Points on a hilly landscape, in no order, each with its height.
From any point a ball rolls to the lowest of the 5 points nearest to it. It stops when none of these is lower. Distance is the straight distance between rows; heights are no part of it.
Ribu: [178 176 160 129 163 166  87 151  62 109 142  60 159 101  87  38]  height 370
vizan: [204 108 161 131  91 127 128  74 161 125 119  92  99  99 153 130]  height 74
Nivib: [ 81 110  80 132  93  92 172 151 190 159 121 194 114 170  96 148]  height 678
gapu: [176 144 182 103 160 169 109 121  83 102 124  96 144  90  98  76]  height 213
zalo: [117  74 133 101 131 127 162  77 183 169 116 162 104  97 140 153]  height 360
kebu: [168 142 161 125 136 120 107 108 103  94 126 100 119  98 133 110]  height 345
sulu: [ 90 153  66 169 115  64  95 201 113 134 142 151 126 193 140 149]  height 692
Gadeg: [119 126  85 151  79 105 125 151 143 155 131 138 110 170 162 162]  height 602
Mumas: [128 159 126 144 136  85  83 145  91 106 137 108 121 139 151 120]  height 572
vami: [186 156 172 128 151 142 112 119  82  89 132  87 127  89 107  75]  height 237
gipo: [143 159 164 106 162 208  73 159  74 132 122  64 192 115  89  66]  height 563
navi: [143 151 137 139 144 101  90 122  97  96 131 103 129 121 139 116]  height 419
tus: [158 163 157 123 163 153  99 135  75  91 135  88 147 107 111  77]  height 226
zeri: [122 124 123 126 127 110 123 106 132 125 124 135 118 118 143 154]  height 436
Daf: [133 166 146 132 171 143  92 155  72  94 135  87 161 117 116  88]  height 387
dum: [162 103 122 138  74 143 133  88 173 156 124 113 105 139 176 153]  height 396
rokap: [147  89 171  95 149 150 145  72 157 130 116 142 105  77 140 131]  height 449
lufos: [ 86 118  80 143  86  95 157 155 168 162 126 174 114 173 122 159]  height 601
gim: [120 154 111 143 128  85  98 148 102 114 133 123 119 148 143 141]  height 646
Dag: [118 157 124 135 157 107  98 139  91  93 139 114 138 125 134 125]  height 459
fiv: [119 134 125 132 129 105 106 122 109 117 129 127 117 131 141 143]  height 493
Rekem: [ 88 135 142 104 179 182 109 165  91 120 125 111 192 119  80 111]  height 530
bas: [102 129 101 132 103 102 130 129 139 143 127 144 118 152 142 165]  height 537
Fek: [184 116 125 150  71 134 120  97 158 142 126  93  96 139 176 135]  height 163
pomo: [103  94  76 160  72 157 206 132 191 203 134 160 118 183 153 144]  height 693
Vata: [189 108 178 109 132 144 138  72 139 112 120 107 102  72 136 110]  height 480
Kog: [122 105  89 148  80 132 158 125 167 176 124 139 114 168 168 161]  height 350
meri: [192 139 186 110 146 148 115 106  98  98 128  91 127  76 110  84]  height 295
didap: [ 56 131  95 128 147  86 148 176 154 100 128 183 148 147  71 141]  height 562
ziva: [114  90 100 127  90 126 168 103 187 180 120 154 112 146 148 160]  height 158
datir: [220 117 186 117 124 134 133  83 133 103 124  92 105  76 126 102]  height 532
silez: [113 122  88 146  74 116 143 139 159 163 128 146 115 170 154 166]  height 473
kat: [ 99  84  87 145  78 144 216 127 218 211 121 181 119 177 130 137]  height 716
zolu: [106 127  73 174  63 136 169 171 157 173 145 138 115 192 182 151]  height 528
todas: [ 84 151 100 149 163  92 106 166 100  95 136 134 147 142 113 141]  height 541
rugub: [159 147 171 110 162 157 110 121  79  92 131  97 139  99 109  86]  height 125
zabu: [159 113 173 103 144 135 129  75 134 108 120 124 110  84 135 120]  height 450
Zona: [138 111  73 185  72 172 184 139 165 180 152 124 122 184 198 144]  height 617
muk: [104 135 137 118 169 133 121 133 105 102 126 134 147 109 110 135]  height 371
furez: [113 104 152 102 162 141 147 103 134 125 116 157 126  93 120 140]  height 427
Zavab: [134 140 151 113 147 128 115 112 102  99 128 120 128 111 130 128]  height 329
tasot: [136 106 148 106 130 132 144  79 153 136 120 145 112  91 139 147]  height 422
das: [123 144  88 162  89  92 108 166 121 148 143 136 108 184 176 151]  height 837
Memon: [ 77 134 102 134 144  92 124 159 122 108 132 155 142 144 103 150]  height 502
Lebik: [165 129 120 145  85 119 107 115 145 135 133 107  98 146 178 137]  height 561
dor: [118 153 143 124 162 125 106 136  82  92 133 108 144 119 121 118]  height 344
rulu: [211 131 166 136  98 112 124  89 129 107 134  80 105  92 132 102]  height 67
Dovo: [ 95 137  73 155 114  73 113 177 124 134 141 152 122 175 130 155]  height 627
moni: [ 65 136  79 135 112  75 135 180 160 123 133 186 133 177  79 136]  height 618
lomuv: [111 154 150 110 179 184  94 157  74 115 129  92 178 120  95  91]  height 581
pugeg: [ 88 113 103 125 115  99 150 133 153 143 122 171 114 140 114 164]  height 584
dodi: [155 123 183  90 165 184 119 117  97 111 120 115 150  86 107  89]  height 328
rila: [126 147 157 117 169 148 108 131  81  95 127 105 153 107 112 107]  height 247
netin: [106 120 132 112 149 118 135 114 126 117 121 152 131 114 120 143]  height 405
besap: [ 88  93  94 129  83 112 195 128 207 198 115 186 110 160 111 139]  height 544
Pelu: [ 75 120 101 126 141  93 146 144 147 122 126 178 130 137  92 155]  height 549
Ninof: [ 79 139 118 130 165 117 127 156 101  95 133 140 153 126 101 140]  height 432
nize: [109 103 127 109 133 118 147  99 157 142 119 160 112 109 136 157]  height 420
Bub: [148 142 174  97 171 206  92 139  82 123 120  87 181 103  85  78]  height 500
sima: [122 121 162  91 182 189 118 131 101 114 119 123 160  94 104 108]  height 421
Kamu: [134  96 119 121  96 124 155  87 177 172 122 145 106 129 156 161]  height 259

Where does a ball stop that starts at each point below?
Lebik => rulu
rokap => ziva
pugeg => ziva
dor => rugub
Bub => rugub
todas => rugub
